A landscape with many valleys, sampled at points; each row gives a point and its height.
From any point a ball rolls to the lowest of the 3 points nearest to it. It stops when none of these is lower. Distance is the straight distance between rows; heights are no part of it.
Z_548: [ -7 -15   6   0  -1   9  11  -4   6  -6 -13   0   2  10   9   2  21 -24
   9  10 -26  12 -16  -2 -11  11 -12 -11   3   6  16 -10   5 -21  -2  -7
  11 -22 -18   1  18   0 -13   4   3  18  21 -10  11  -6 -15]  h=173
Z_623: [  4   4  10   3  -5   5 -12 -13   1 -12   4   6 -11  11  -3 -18  -7  -5
  10   3 -10  10  -7  10 -15  15  -3 -10 -16  -6  18   3  11 -13 -19 -30
  12  -9 -12   7   4 -12 -24 -15   8   3   1 -11  13   4  -3]  h=217
Z_256: [  2   2   1 -10   0 -12   6  14 -16  -6   6 -23   5 -23  -9  30   1   9
 -18   2  -4  -7  -1   6  15 -17   2   4   5   2   2  12  -9   4  -3  32
 -22 -13  21   4  -1  18  20  15   7 -14   0  29   1 -13 -12]  h=328
Z_920: [  6   7  10   6  -7 -14   0 -11  12  -6   7  10   4  14  14 -23  -4  18
  10   1  -8   8   2   2 -13   5  15  -5  -2   5  11   7   6  -8 -18 -15
   2  -2 -10  -3 -10  -9 -23  -9   8  16   2  -7  13   8  13]  h=298
Z_782: [ -1  15   2 -12 -11   5   0  13 -28   5   4   1  -1 -19  -3  26   0  -4
 -35  10  12 -21  -4  15  15 -21  -4  -3   5   0  -7  -9 -14  -1  21  14
  -8   3  27   8  -9   8  29  22   8 -12 -17  45 -14   1 -25]  h=301
Z_950: [  2   4  13  10  -3 -13 -15  12  19   5 -26  -7  12  -2  -2 -35 -18  34
  -2 -19  19   0  22 -11   6  12  16  22  12  11 -13  12   2   6   3  17
 -12  -4  17 -29   8  -5  -7 -25 -17  15  11   2 -12  -3  34]  h=208
Z_614: [ 16  -5 -19  12  15 -12   4   9  13 -12 -22 -38  13  -1 -16   5   6  17
 -12   6  -5   6  -4  -8  16 -23   9  20  15  -3  11  28 -19  14  17  43
 -22 -17  10  -6 -12   4  23   1  -9 -14   6 -12 -19  -5  -4]  h=199
Z_736: [  5  -2   1 -18  -8  -3  -3  10 -14   8   1  -9 -13 -21  -8  21  -6  11
 -19   2  19  -9   2  16  12 -15   0   7  13   6 -42  -7 -15   2  17  21
 -15   0  24  -5 -15  18  31  20  -3 -11 -25  36   0 -10  -3]  h=277
Z_735: [ -5  14   8   5 -32   1  -7 -13 -15   9  27  29  -6 -26   3  -3 -17  -4
  -5  -6  44  -3  -4   2   9   1 -11 -11 -20 -10 -23  -7  11  -4  -3  -9
  11   3 -22   2  -8   5  20   3   8 -20 -22  18 -10  -8 -10]  h=168
Z_251: [-11   7   9   3   4   0  -5   5   6  -5   8  20  -1  22   6 -18 -23  12
  33  -4   2  12   4  10  -6  10  -3   7 -17  13   3   5  20  -9  -1 -18
  17   7 -15   6  -6 -21 -20 -18  17  -3 -10 -28   8   6  15]  h=347
Z_520: [ 27  -4 -10  -4   9   1 -12   2 -22 -15  -2 -24   7 -15 -11  17  17   2
 -28  10 -32  -5  -5   2   0 -29   4  -1  16   6   4  14 -29  -1  21  42
  -9   5  14  12  -9  -2  14  30   5 -13  17   1 -19  -1  -2]  h=727
Z_205: [ 12  20   0   5 -20  -8 -21  -1  -5  19   9  20  -5  -9   0 -14 -23  10
 -16  -8  24  -3 -11  -8   7  13  -4  -9 -11  -5 -22  -6   8  -7  -6 -11
  11  -3 -11  -4 -11   6  14  12   8  -3 -28  21  -7 -11   5]  h=221
Z_114: [-12 -22   2   4   6  12   5 -17  -5 -11  -5  -2  -1  10   7  11   9 -20
  25   4 -39  11 -12   1 -16  15  -8 -13  19   5  30 -14  13 -11  -9  -7
   7  -1 -30 -18  11  -1 -17  15   1  17  10 -24  10  19  -8]  h=184
Z_612: [-12  -8   5  -7   1   3  14  -3  -9   5  -1   0 -20   2  -2  15  24 -19
  -2   8 -12 -14 -12   9  -4   5  -8 -32   1  -8  13  -9  11   6  -9 -16
   6  -1 -16   7   0   5  -1  12  -2  13  -8   2   3   5 -16]  h=354
Z_690: [-18  19 -11  10  -9 -12 -13   3  -2  -9   9  39  -1  15  10 -25 -37   5
  41 -13  36  14  10   6  -4   9   3   9 -18  -3   0   4  28  -5 -37 -44
  10  15 -12  11  14 -17  -3 -21  -3 -27 -19 -26   5   5  -6]  h=220
Z_94: [  4 -12   7   1   4 -14 -10   3  10  -1 -26 -17   8 -10  -1 -18   6  24
 -10  -4  16   8  11  -3   9 -11  16  22  26  -2  -4   7 -14   9  13  17
 -21  -2   2 -16   8  -8  17 -12  -8  -4  17  -9  -4 -13   0]  h=211
Z_481: [ -3  20   8   0  -1  -4 -10   8   5  14  -2  20   8  18  25 -26 -23  20
  18 -17  18  -4  28  -2  -2  12  17  13 -16  27 -17  14  -6 -14   7 -20
   0  -1   5  -7   1  -8  -3 -37 -11 -12  -5 -16   3  14  17]  h=267
Z_140: [ -2  18   4   9 -10  -2 -14  -5   2 -15  15  30   1   7   8 -19 -30   2
  20  10  14  16  10  13   6   2  -1   0 -19   5  -9  -4  12  -8 -20 -23
  12  11 -18   6  -6   7   0  -6  15 -12 -20  -8   1   5 -15]  h=207
Z_640: [  6   2   2  -2 -14 -20   2   9   2   7 -16  -2  -2   3   9   9  19  22
  -3  11   3  11   5  12   1   1   4  -9  17 -10 -13   3 -13 -14  -9  11
  -8  -1  -6   5   4  -5   4   2  -5  14  10  21   8  -4   0]  h=578
Z_907: [-17  20   3   6 -29  21   6  -3 -12  -8  27  14 -15   8  12 -13 -15   2
  17   7  -3  19   1   1   5   7 -23 -17 -20  12  19 -11  29  11 -23 -34
  17  -2 -18  16 -11 -11 -15  -7   9  -4 -13   1   5  13  -7]  h=197
Z_824: [ 23  -4 -14   6   5 -22 -14  19  -9  -1  -3 -28   4 -18 -13  11 -14   9
 -21   3  20   3  10  -1  25 -17  12  20  15  -1 -13  13 -32  13  19  31
 -33  -5  21  -5   5  16  34 -14  -2 -17   3  21 -15 -20  -2]  h=144
Z_747: [  4   1 -10  11   6 -14 -18  15  28   4 -17 -24  14 -10  -1  -7  -5  31
 -11 -14  38   8  17  -6  17  -8  19  43  19  -3 -14  21 -11  18  12  14
 -30  -3  30 -21   6   0   8 -13 -13  -3  14   0  -8   8  13]  h=182
Z_503: [  6   3  27  -7  10 -18   3  -7  16 -13  -5   7  21  15  -2 -12   0  14
  24 -10 -14  22  -9   3  -5   6   0  11  15   4   7   4   2  -7  -1  -4
   1  -4 -13 -11  14  -3 -10  -5   9  27  10 -28  14  -7  17]  h=231
Z_7: [ 22  17 -27 -20  -3  -7  -3  14 -11   5   0 -15  -2 -30  -6  17 -19  14
 -19   9  28 -16   5  23  36 -23  12  28  -6   1 -33  -7 -18   5  26  19
  -9   8  31   0  -5  17  42  17   3 -20 -19  32  -4  -2   5]  h=307
Z_784: [  2  17  10   8   6 -13 -25  12  21  11  -7  16   5   7   2 -31  -8  16
   3 -27  23 -11  25 -15  -8  17  24  23  -8  13 -18  10   0 -17   4  -4
  -9 -11  11  -8  11  -1   3 -44  -9  -4   4  -3 -11  13  25]  h=218
Z_741: [ -9   0  -6  -5  14  21  16  -4   6   3  10  -2 -10   0 -23  34  34 -35
  -1  22 -10  -5 -15   2 -15   7 -20 -31 -16 -10  21  -7  12   2 -10  -1
  11   4 -23   1   1   2  -1  32  -6  14   7 -10   8  15  -4]  h=422
Z_486: [ -1  -3   1  -3   2  14  11 -14  12 -21   6  14  -7   9  -7 -14  -3  -4
  16  15 -16   2   3   2 -15   5 -17 -15 -14 -11  37 -15  28  -5 -10 -29
  17 -10 -12  12   7  -5 -35  -7   0  17   8 -19  10 -11   1]  h=155
Z_688: [-14  23  11  -4 -12  21   0 -21 -24  18  24  25  -9 -38  -9   3 -21  -9
 -25   2  37  -8 -19   0   8  -3 -13 -15 -22 -12 -22  -8  13 -12   1 -19
   3  10   5  16 -18   8  23  12  11  -2 -39  38  -2   3  -3]  h=152
Z_715: [-26 -22 -14  12  16  15  15  -9  -8   2 -14  -5  -2   3   5  33  31 -27
  -4   3 -26  -8  -8   1   3   4  -3 -14  -2   5  22  -3   0   2  -5  10
   6   0 -18   9  -4   0 -16  34   1  16  -4  -9   1  -2 -20]  h=457
Z_483: [ -6  -2  12  -2   2   7  14 -11  -1 -17  -4   5   1   4   0  -2  16 -15
   4  19 -15   6  -6   3 -18  12  -5 -25  -7  -9  11  -8  20  -5 -13 -13
  10 -17 -26   2  17  -4 -19   3  -4  16  -5  -6  24  -6  -6]  h=86
Z_587: [ -3 -13  -6   4 -11  11   6  14  -1   9   9   9 -12  -7   7   5  11 -13
 -11   7   7  -8 -14  11   0   2 -18 -18   6   3  -6 -14   0  -8 -15   5
  10  12   1  -1  -8  -6  10   5   2  12  -8   7   7  10 -11]  h=462
Z_129: [  9 -12  -5   1  19   0   5   6   1 -13 -11 -35  11   4  13   7  15  11
 -21  -3 -18  12   1 -21   8 -13   7  13  24   1   5  10 -16  18   2  29
 -18 -10  -7  -6  -2  -4  -4   7   0 -16  21 -16  -2  -7  -3]  h=169
Z_794: [  1  -5  13 -10   0 -30  -9   0  25  -1 -18   4   9   8   3 -11  -8  30
   9  -7   0   0  12   2  -2  11  13  12  10  11 -13  -3   2  -3  -6   1
 -12  -1  -5 -13   4   3  -5 -20  -5  13   7   2   4  -4  15]  h=165
Z_611: [ -9  -6   1  -2  11   0  -3  -4  13 -11 -19  -5  12  18  11   8   3   7
  16 -17 -21  10 -16   0 -12   5   5  24  22   8  14   0   3 -15  -3   7
 -11   2 -12 -10  20  -1 -24   4  10   2   9 -17   1   8 -13]  h=149
Z_265: [ -5   2   2  -1  -1  21  13 -19   2 -19  11  24 -18   9 -11   0   6 -27
  30   8 -16  23   4  -2 -18  19 -10 -25 -29  -7  34 -26  28   8 -13 -38
  24   3 -15  14   0 -15 -25   2   0   0  -2 -23  18  -5  -7]  h=162
Z_60: [ -3   0   8  -1 -11   2  11  -5   3   0  -2   3 -18   9   3   3  12  -7
   3  21  -2   5 -11   6  -7   0 -10 -33   1  -2   6 -14   2  -4 -16 -17
  14  -7 -17  -7   3  -6 -13   5 -10   7  -6   2  14   8  -3]  h=239
Z_701: [  9  18   0  -7 -17  38   5 -12 -12   8  21  13 -22  -6 -22   3  13 -26
 -21   5  10  -8  -2   7 -11   8 -31 -40 -14 -15  -2 -12  25  14  -5 -15
  17   2  -1  16 -14 -10  -4   9   5   9 -12  11 -14   5  -2]  h=388
Z_49: [ 11  -6  25  15  28 -16  -8  -3  36  -2  -4  -8   8  11   4 -40 -18  12
  22 -27   1  -1  11  -6 -10   7  19  27   5  -7  -5  18   1   0  -3   3
  -5  -8  14 -29  18  -8   0 -37  -4  -3  22 -14   0   3  25]  h=136
Z_884: [ -3 -15   4  -5  -2  10   7 -19   7   4  -7  -1   8   9   1  -8  -2  -7
  43  -8 -37  14 -11  -2 -13  22 -15  -3   8   3  23  -1  10  -2  -3 -25
  18  -8 -28   2   6  14 -33   3   2   9  12 -33   3  14  -6]  h=198
Z_964: [-15  -3   0   6   9  15  10 -18   3  -8  -8  18 -12   9  -1   8  16 -31
  21  13 -24   9  -7  -9 -20   9 -21 -30 -15  -3  27 -19   3  10   0 -22
  19  -8 -30  -2   5  -5 -30  20  -9  16   6 -19  10  14  -5]  h=163
Z_224: [  6 -17   6   5  15  -4   9   1  10  -7 -27 -39   8  13  10   8  14   3
   7  -7 -38   2   3  -8  -3  -3  17  26  33   4  16  14  -7   7   3   3
 -13   2  -2  -9  14  -6 -30  -1   6  -8  23 -25  13  14  -3]  h=146
Z_510: [  0 -10 -11  12   8  -7   0  14   2 -14 -10 -12   4  -9  -1  20  11  14
 -13   5  -6   0   9   1  20  -9   2  25  14  -8   4  10  -8  13  11  28
 -14  -7  11   9   5  16  17   0  -5   0   8   3  -6 -28  -2]  h=238
Z_238: [ -9   2   9  -9  21  -9   0  -1  19  -9 -29 -22  28  14  -2  -3   1  18
  18 -10 -23  16   2 -17  -4   5  24  37  28  -7  -4  16  -6  20  -4  -2
  -2   6   6 -14  16  -9 -10   4  10   8  19 -25  -2   3  -4]  h=135
Z_598: [-16  -5 -26 -21  19  17  21 -17 -23  11   5  17 -24  -9 -16  33  40 -33
 -34  22  -8 -12  -1 -13  -2   5  -5 -35 -29 -17  17  -5  12  14  -7  -3
   5   7   1  24 -11   3  -9  38   8  12  -8  -1   4   4 -20]  h=398
Z_45: [  8  -5  20  19  23  -9  10   3  23   4   8 -12   6  12  21 -28 -20  24
  49 -33  -4  21   4 -13 -14  17  14  23  -2  -2   5  17   2  -4  10 -12
   4  -3   6 -33  28  -7 -27 -45   5   0  22 -30 -13 -13  39]  h=276
Z_365: [ 28  -4 -10  -2  16 -15  -7   9  -9  -8  -8 -31  12   0 -28  -4  -7  12
 -28   1  -5  -7   2 -13  13 -30  17   9  16   3  -8  12 -25  17  34  55
 -34  -4  24  -3   2   1  37  15   7 -11  22   4 -13  -8   5]  h=233
Z_119: [  3  -4  -5  -1 -11  16  15 -14   4  -3   8  21 -12   2  -5  -4  14 -31
  -2  16   4   7   0  -3  -9   1 -27 -36  -6  -1  19 -22   8   9  -6 -25
  12   3 -16  17 -10  -4 -14   2  -4  12  -6  -6  10  11  -5]  h=204
Z_916: [ -1 -15  13  -2  11  -1  20   4  24  -1 -10 -26  15  29  13 -15  -1   5
  24 -21 -25   9  -5 -19 -26   5  -1  25  23 -16  16  13   7   1  10   1
  -4  11 -11 -18  23  -8 -29 -29  16   1  25 -32   1   8  12]  h=242
Z_929: [ 20 -10 -10  14  14   0 -11   1  14 -13 -20 -32  22  -2 -15  -1  -1  19
  -8  -5   6  -1   5  -2  30 -18  16  15   6   6 -21  25 -27  10  29  47
 -35 -14  19  -5  -4   4  31  -6  -9 -24  29   5 -10 -18   5]  h=216
Z_974: [ 16   7   9  -3   9 -12  -2   0  21   2 -10   1   6  22   7 -22  -5  19
  17 -15  -1   4   5  -5  -8   4  22  14  15  -5   0  14   9  -6  -3 -11
  -5   6   1  -9   6 -14 -17 -42  -9   7   4 -18  -1  -2  26]  h=145
Z_198: [  9  11  15  13  12  -9 -16   1  19  -5   0  -5  10  16  13 -32 -29  22
  20 -42   6  -6  13  -4  10   8  30  36   0  12 -20   6   4 -18 -11  -2
   4   3   9 -15  17  -5  -6 -44 -15 -14  -5 -11  -3   9  26]  h=156
Z_153: [ 10   6  -6   4 -19  12  -5  -2 -15   7  31   5  -1 -14   5   0 -10 -12
 -28   7  14 -13 -12  -1  -2   5 -15 -21  -8   6 -21  -8  -1 -21  -2   8
   7   2   0   3 -19  -2  12   4  -4   2 -22   7   5   5  -4]  h=495
Z_175: [-14  15  -5   8 -27   5  -1  -5  -9   2  27  33  -3  -4   9 -11 -34  -7
  21   2  29  10   0   2   4   2 -16  -1 -23  -6  -2  -1  22  -1 -25 -28
  17   2   1   4  -1   9   2 -10   8 -15 -31   2   5  -3 -18]  h=196
Z_378: [ 14   1 -22  -5  -8  -4 -14  14   2  12 -20 -20  -4 -25   3  14 -10  25
 -18  -3  36 -15  24  -7  26  -9  13  24  12  -8 -29  -6 -29   8  29  37
 -18  -4  24  -7 -13   4  34 -10 -10 -16   6  24 -17 -11   4]  h=81
Z_580: [  2   7  15   3  -8   6   6  -6  10 -17  11  13   6  14   8 -21  -5  -6
  38   5 -21  15  -4   5 -26  15   4   5 -21   4  42  -6  26  -5 -21 -27
  19  -7 -24   8   2 -11 -34 -26  15   8  14 -29  21   0  24]  h=286
Z_592: [ -7 -10  19   3  24 -10  -3   0  32  -6 -17  -8  20  10  -1 -15 -14  13
  30 -12 -10  13  11 -10 -23  -2  18  30  23  -7  11   7  -1  -5  -2   9
  -6  -3   3 -31  23   9  -3 -18   0   3  18 -18  -4   9  29]  h=137
Z_610: [  0 -15   3  -8  16   7  11   3  16 -11 -14  -4   6  20   2  -2   6 -11
  29 -11 -37  15  -8 -16 -31  17   3  17  27  -9  18  10   5   0   7  -9
  10  13 -16  -1  12 -14 -41 -18  26  14  33 -32  12  19   7]  h=232
Z_506: [ 10   6   0   4 -15  -8  -9   3  -6  15   1  17  -4 -13   1 -14 -20  21
  -3 -11  16  -3   8   1  20   3  11   2   0   7 -34   4  -4 -16  12   7
   5  -3   7  -6 -12  -5  29   6   8   2 -12  26   5   7  10]  h=469
Z_574: [ 10  -2  -5   8  13   0   7  -2 -15  -5   6  -9  12 -12 -22  33  14 -16
 -46  11 -30 -12 -13  -6   5 -19  -3  -5  -2  13  11   0 -19   3  10  34
 -17   6  18   5   4  22  35  29  -6  -8   6  31 -10  -2 -13]  h=696
Z_385: [ -9   7 -26 -29   4  13  27 -12 -27  -1   0  14 -15 -14  -9  30  24 -41
 -45  18 -12 -30   2   6  10 -19  -3 -34 -34 -15  11   0 -12  14  25   2
   0   1  13  39 -18  13  -2  53  10  10  -6  19  -2  -3 -23]  h=358
Z_878: [ -9  -6   5  -1 -17  -3  -4  18 -17   8   8   6 -14  -7  14   3   1   9
  -8   8   9 -12   6  12  17  -1  -2 -11  13  -3 -22  -7 -11  -5  -2   7
  11   6   8  -6  -3  -7  22   5  -8   0 -21  10  -2  -7  -1]  h=510
Z_948: [  6  -5  13   2  10  -6   5 -15  16 -12  -9  15  -3  15   6 -17   4  -7
  40   3 -29  11 -19  -6 -18  15   5  11   1   4  20   6   7 -12   1 -17
   7   7 -18 -11  13  -1 -21 -13  11  11  19 -43  12   6  12]  h=219
Z_334: [  1  22  -1  11   2  -1  -4  -1  13   4  12  13  -5  28  22 -39 -29  26
  34 -29   8   3  12   1  -7   8  18  36 -10  13  -2   4   9 -10 -17 -17
  12   5  -9 -11   5 -10  -5 -36   2  -9  -3 -24  11   0  23]  h=192
Z_825: [  5 -20   4   3  19  -8   4   0  34   1  -7  -8  15  15   8 -32  -9  10
  50 -37 -25   5  -7 -19 -20   7  -1  18   5   7  12  12   9  -7   3  -4
  11  -5 -12 -16  17  -2 -17 -37   5   3  27 -25 -12   5  38]  h=261
Z_241: [  1  -1  25   2  14 -16 -13  -2  32  -7 -18  -7  19   3   0 -30 -18  24
  17 -25   4   1   9  -8   3   6  26  23  21  -3 -12  13 -23  -4  -1   2
 -12 -12  10 -32  27  -5  -5 -28  -9   6  17  -5  -4   5  20]  h=124
Z_682: [ -3   3  -8 -20   3  -1  18 -10 -20   1   8  -9   2 -16  -2  41  25 -34
 -31  24  -2 -30  -6   8  11 -23   0 -22  -2   2  -6  -1 -16   3  23  13
 -13   3  25  23 -11  12  13  28  -4 -14  -9  32 -12 -13 -14]  h=315
Z_417: [  4  22   0   5 -28 -15 -15  -8  -7  12   9  22  -8   4   9 -23 -23  19
   4 -18  21  10   4  -5  15   4   4   5 -17  -5 -36   2   7 -10  -6 -19
  -5  -6  -7  -5  -1   2   7 -14   7 -14 -16   5   3   1  -6]  h=394
Z_660: [  2  -7   3 -10 -14 -13 -16  13  -2  13 -12  -7  -5  -2   1  -4   3  34
  -1  -5   8  -5  16 -11   6   3   3   0   8   1 -12  -7  -3   6   3  10
  -5  -4   7 -13  -7  -6  12  -1  -6   8  -4  10   6  -1  11]  h=365
Z_264: [ -5   0  -2  -4  -3 -15  15   5 -11  -2  10 -14  11 -11 -15  30  13  -9
 -15  11 -11  -7  -7  10  -1 -11  -2 -16   3  11   0  11 -19   8 -10  16
 -10  11  13  15  10  13  12  20  -6  -2   7  18 -10 -16 -22]  h=565
Z_619: [ -3   5 -10 -11   6  26  11   2 -23  26  14   2  -7 -18 -11  24  20 -32
 -20   6  11 -15   0  -2  -4  -6 -26 -31  -5 -21   4 -22  16   5   8  -6
   8  12  -2  13  -9   9   4  12   2   5 -13  17  -1  -1 -10]  h=381
Z_327: [ -8   9 -10 -12 -11  -5 -13   1 -19  13   9  -9  -1 -32  -8   9 -19   2
 -34  13  23 -24 -25  13  10 -23   1   9  -9   1 -29 -10   2  -7  14   9
   0   1  25  -8  -2  21  40  30   2  -8 -37  40   3  -7  -5]  h=300
Z_945: [ -2   7 -17  -6 -16  20   3  -1 -17  16  13  24 -19 -15   1  20 -10 -19
 -33   0  18 -28 -13  12   2 -11 -16 -16  -7 -13 -18  -7   5  -1   8  -7
  10  20   1   0 -29  11  15  29  -3  -5 -32  33  -6   8 -18]  h=164
Z_465: [  0  12  -8  -4 -15  -8 -17   6  -6  24   2  -3  -2 -13   0   9 -20  10
 -13  -6  22 -13  -4   5   9  -9 -11   0   9   1 -19   1 -11  -5  -4  11
   8   8   7  -5 -19   7  25   8  -8  -1 -13  23  -6  -2  10]  h=374
Z_493: [  4  -6   2   6 -22  13   5  -1  -4   6   9   8 -13   5   1  -5  14 -19
 -12   3   0   2  -6   2  -7   1 -12 -18   2  -5  -7 -15  -5   6 -11 -22
   7  -5  -6  -3  -6  -7 -19   2  -2  10 -10   4   9   4   4]  h=348
Z_12: [ 10 -13  -1   2  11 -10  -2  20  -7  11 -10 -12  12 -10  -3  15  -3  21
 -12   2  10   3   1   6  21  -5  12  14  16  -1 -18  17 -25   6  10  38
 -25  -7  19  -1  -9   0  21 -12  -6 -15  14  10   1 -11  -4]  h=181
Z_786: [ 10   9  11   1 -23  -2   0   0  -4  -5  21  12  -6   6   9 -15 -11   4
   3   2  -1  16 -10   0  -6   2 -10  -2 -12   8   5  -7  15  -5  -9 -32
  13 -10  -6   2  -1  -4 -20 -17  -4   1  -4  10   2  -7   2]  h=320
Z_285: [  3   6  12  13  -5  16   1 -10 -16 -16  10  15  -8   6   3 -11   5 -15
  -5   1 -10   5   4   7  -5  16 -17 -26 -25  -3  15 -14  24   9 -14 -38
  16  -6 -24  23 -11  -5 -19  -4  -4  -2  -5 -15   2   6  -8]  h=180
Z_744: [ -4  -4   4   9  -6  13   7  -5  -7 -15  16  22 -18  20  -2  -9   1 -13
  31   0  -3  13   4   6 -19  19 -18 -10 -34   0  38  -7  26   6 -27 -36
  15  -2 -16  32   3 -11 -26  -4   3   8 -15 -23  11   6   4]  h=166
Z_219: [-15  10 -15 -29   1  25  13  -4 -31  -2  17  -3 -22 -10   0  33  20 -38
 -23  24  13 -22  -1  14  20 -24 -12 -23 -12  -2  -8  -6   7  12  23  12
  -1   4  18  22 -21  10  11  30  14   6 -21  33  -7 -11 -17]  h=330
Z_118: [-14 -16  -1  -5   0 -25   9  10  12 -13 -18  -6  30   5  18   8  11  13
   9  -2  -6   4  18  -6  -6   2  11  29  28  -3   6  11  -2   3  -4  13
 -20  -2 -12  -9   8  -1  -5   9  -2   7  11 -13  -3 -11  -8]  h=143
Z_424: [ 13  -2 -16   7 -13   3 -17  29  12   8 -24 -30  16 -16  -1   3 -11  25
 -10   3  29 -11   6   4  24  -8  18  36   8  11 -32  19 -29   3  28  29
 -30 -10  35 -12   9  14  33 -19  -6 -25   9  17  -2   6  12]  h=122
Z_197: [ 16   4  22  -1  -1  -6 -16  -4  10  15  -5  21  -1   8   7 -21  -1  19
  -7 -14   0   9  -3   2 -10  12  18 -11   9   9 -15  -3  -4  -7  -9 -17
   2  -4   0   0  -9 -11  -5 -27   0   3  -2   4   6  -6  13]  h=397
Z_347: [-10  -2 -12  -5   5  16  13  -5   5   8  13  25 -16   5  -9   3  10 -23
   6  16  -3  16  -3 -13  -2  16 -30 -35 -26 -10  26 -13  25  16  -2 -25
  27  -6 -19  27  -3 -16 -41   8 -13  23   1  -4  14  15 -13]  h=225
Z_889: [-14 -22 -14   4  11   4   1  -6  -4  -1   5 -11   2  -7   1  29  26 -15
 -18  10 -26  -7  -4  -4  -8  -3  -6 -13 -15  -5  13  -7 -16   3  -5  17
   6   2 -10   8   2   5   1  38 -11  -2  13  -5 -24  -2 -20]  h=559
Z_625: [ -5  -5  -8  -4  12 -15  10   1  -7   2 -20 -13  14   4  -5  23  14  -1
  -1   9  -7   5   0   4   0  -3   8  -6  12   0   5  -8 -16   1  -1   8
  -3   0   4  -3   0   4   0  14  -1   9   9   5  -4 -11 -26]  h=521
Z_163: [ 30 -10 -11   4  20  -3  -9   0  -5 -18 -18 -50  10  -1 -21   1  10   2
 -32   9 -34  -7  -8 -16   9 -23   3  10  39  10  17   9 -34  11  21  38
 -20  -4   8   3  -9   6  15  22   3 -14  29  -9  -8  13 -10]  h=736
Z_495: [  1   0   4  21  13  10  -3  14  29   6  12  -5  -1  25  16 -37 -27  17
  44 -32  27 -15  11   4  -5   9  34  25 -25  23  -5  -7  -7  -7 -15 -23
   5  -5  10 -23  24 -18 -12 -53 -24 -12  10 -25  -9   7  29]  h=187
Z_333: [  9  10 -13 -10 -13  -9  -5   3 -11  15   5   2 -11 -15  -4  12 -15  18
  -9   5  24  -8   3   5   8  -9  -7   1   5   7 -35  -5  -6  -8  10  16
  -3  12   9 -14 -17  11  33   6 -14  -3 -25  22  -5  -7  17]  h=311
Z_75: [ 18 -10 -13   8  18 -10  -3   7 -17 -11  -5 -38   4   4 -10  13  11  -6
 -15  13 -38  -8 -18   7   0 -12 -11  -1  11   8  10   5 -11   4  15  40
  -7   4   8  17 -13  12  10  27  -2 -19  16  -8 -15   1 -14]  h=742
Z_124: [-21  -5 -20 -14  22  25  21  -1 -13   4   1   0 -11 -14 -25  30  38 -55
 -29  16  -3 -10  -2   4 -12   8 -19 -35 -19 -11  19 -20  11  10  -8   0
   0  12   4  27  -5  -4 -10  46  -5  10  -4   2  -2  17 -18]  h=392
Z_951: [-10 -16  14 -12   1  -5   9   1  -4   2  -8   0  -4   7  -3  10  20   0
 -11  13  -1   0  -7  12  -9   8   0  -7  14  -6  -4  -9 -10  -6   0   0
  -2   3  -9  -2   6   5  -8   8  -4  18   7   1   9 -14  -8]  h=569
Z_203: [-16  -9  -4   1  -3   4   7  16 -20   8   9  -9 -11 -16   6  35  27 -12
 -21   4   8 -11   5  11  -1 -15  -7  -9   6   6 -12  -4  -1  -2  15  14
  10   5  14   5  -1   4   6  12  -5  -6  -2  26  -1  -2  -4]  h=594
Z_658: [  4  -6  -4  -8   2 -10  -7  17 -25   8  -1 -16  -4 -23  -4  19  -2  19
 -21   0  29 -13  11  13  20 -18  11  13   8   6 -29  14 -17  -5  24   6
 -10   5  38  -2   3  13  30  -1   6  -6   0  22  -8 -20  -6]  h=215
Z_277: [ 23  17   6  -4 -20 -14 -21   5   6  17 -14  15  -2   7  10 -26 -18  23
   7  -3   3  -7   0  -8   0   4   2  -1  10   6 -13   2   2   3   0   1
  -5   1  -1 -10  -8  -6   4  -6  -1  16  -6  17   6  -2  17]  h=613
Z_326: [ -2  13   6   6 -10  -5  -5 -10  -2  -3  14  24   0  20  21 -28 -16   7
  19  -3   4   9   6   6   7   6   9  14 -20  10 -12   7   9  -5 -12 -24
  12  10 -16  12 -13   3 -17 -17  11 -15 -16  -6   7  -7   2]  h=265
Z_300: [  5   9  14  10 -10   9  -6   2  -3   6  10  14  -1   6  -2  -3   1   1
  -8   3   3   1   5   4  -8   2  -3 -12  -6   2  -9  -9   1   8  13   2
   3   2 -11   5 -18 -12   5  -2   0   5 -20  13   7   0  -1]  h=498
Z_636: [ -3   3  -3   7   3  -8 -30   3  20   7 -25 -19   7  -7  -2 -15 -18  30
  -2 -19  30  -3  12 -22  14   0  13  24  19  11 -23  15 -19  12  17   3
 -17  -3  26 -14   8  -4   0 -19 -14  -6  11  12   2   0  12]  h=235
Z_387: [-21 -15  -3  -6   4   8  15 -10  -9   4  17  -4  -2  -6 -13  22  14 -33
 -19  15   4 -23   0  11   0   8 -10 -13  -1 -11  11  -2  -2  -1 -15   3
  -2   0  13  11  -6   3   6  12  -4  13  -4  10  -7   3 -13]  h=421
Z_240: [ -6  15   0  12 -28   6 -10  -8  -4   0  17  29  -1  -2   7 -15 -22 -11
   5   0  20   8  -3 -13  14   5 -18 -22 -30  -7   1  -6  14  -2 -19 -21
  21   3  -9  -2 -21   2   4  -4  -1 -11 -20   5  -4   6  -9]  h=185
Z_788: [-17  -8  -4   8   7 -10   9   7   7   1 -12  -7  19   1   1  10  15  11
   4  -2 -13   6  -2   7   2 -16   3  25  12  -6   0   6 -14   0 -14  17
 -10  -3   5   3   8   0   3  10   0  11  18  -7   0   4 -14]  h=206
Z_444: [-33   3  -7  24 -26  -1 -17   1  -9 -22  19  43 -13  -7   2 -13 -33  -7
  42   2  41  19  14   4   4   8 -15  -9 -26  -6  10 -18  35   5 -35 -41
  19  14  -9   6  11  -4   1 -17  14 -24 -22  -9   4  -2 -11]  h=203
Z_602: [-13 -10 -19 -20   1  26  22   1 -14  11  10  -3 -14  -9 -14  32  31 -48
 -35  10   2 -25   1  19  -3 -14  -9 -36 -12 -16  18   0   5  10  12   9
  -4   7   2  25  -5  10   3  28   1   7  -5  18  -2  -1 -20]  h=359
Z_557: [  0 -12  -5  -1  13   4   2 -18 -13  -1   6 -11  11   1   2  28  32 -25
 -28  20 -34   7 -12   1   3  -6  -9 -10  -8   4  12   3 -15 -12  -2  25
   4  11   9  10  -4   6   5  31  -3  -1  11  13 -14  -8 -15]  h=674
Z_628: [ -1 -11  14 -10  10  10  13  -7   9  -3   9   1  -8  10  -5 -13  15 -17
  39   6 -45  26 -22 -29 -33  26  -6   8   2   0  44 -14  25 -17 -11 -15
  21  -2 -33  -1   3  -8 -31  -4  10   7  10 -51   8  14  21]  h=214

For each start below, name the point where the ball stops.
Z_557: Z_483
Z_598: Z_378
Z_197: Z_241
Z_465: Z_378
Z_444: Z_688
Z_907: Z_483
Z_520: Z_378
Z_124: Z_378
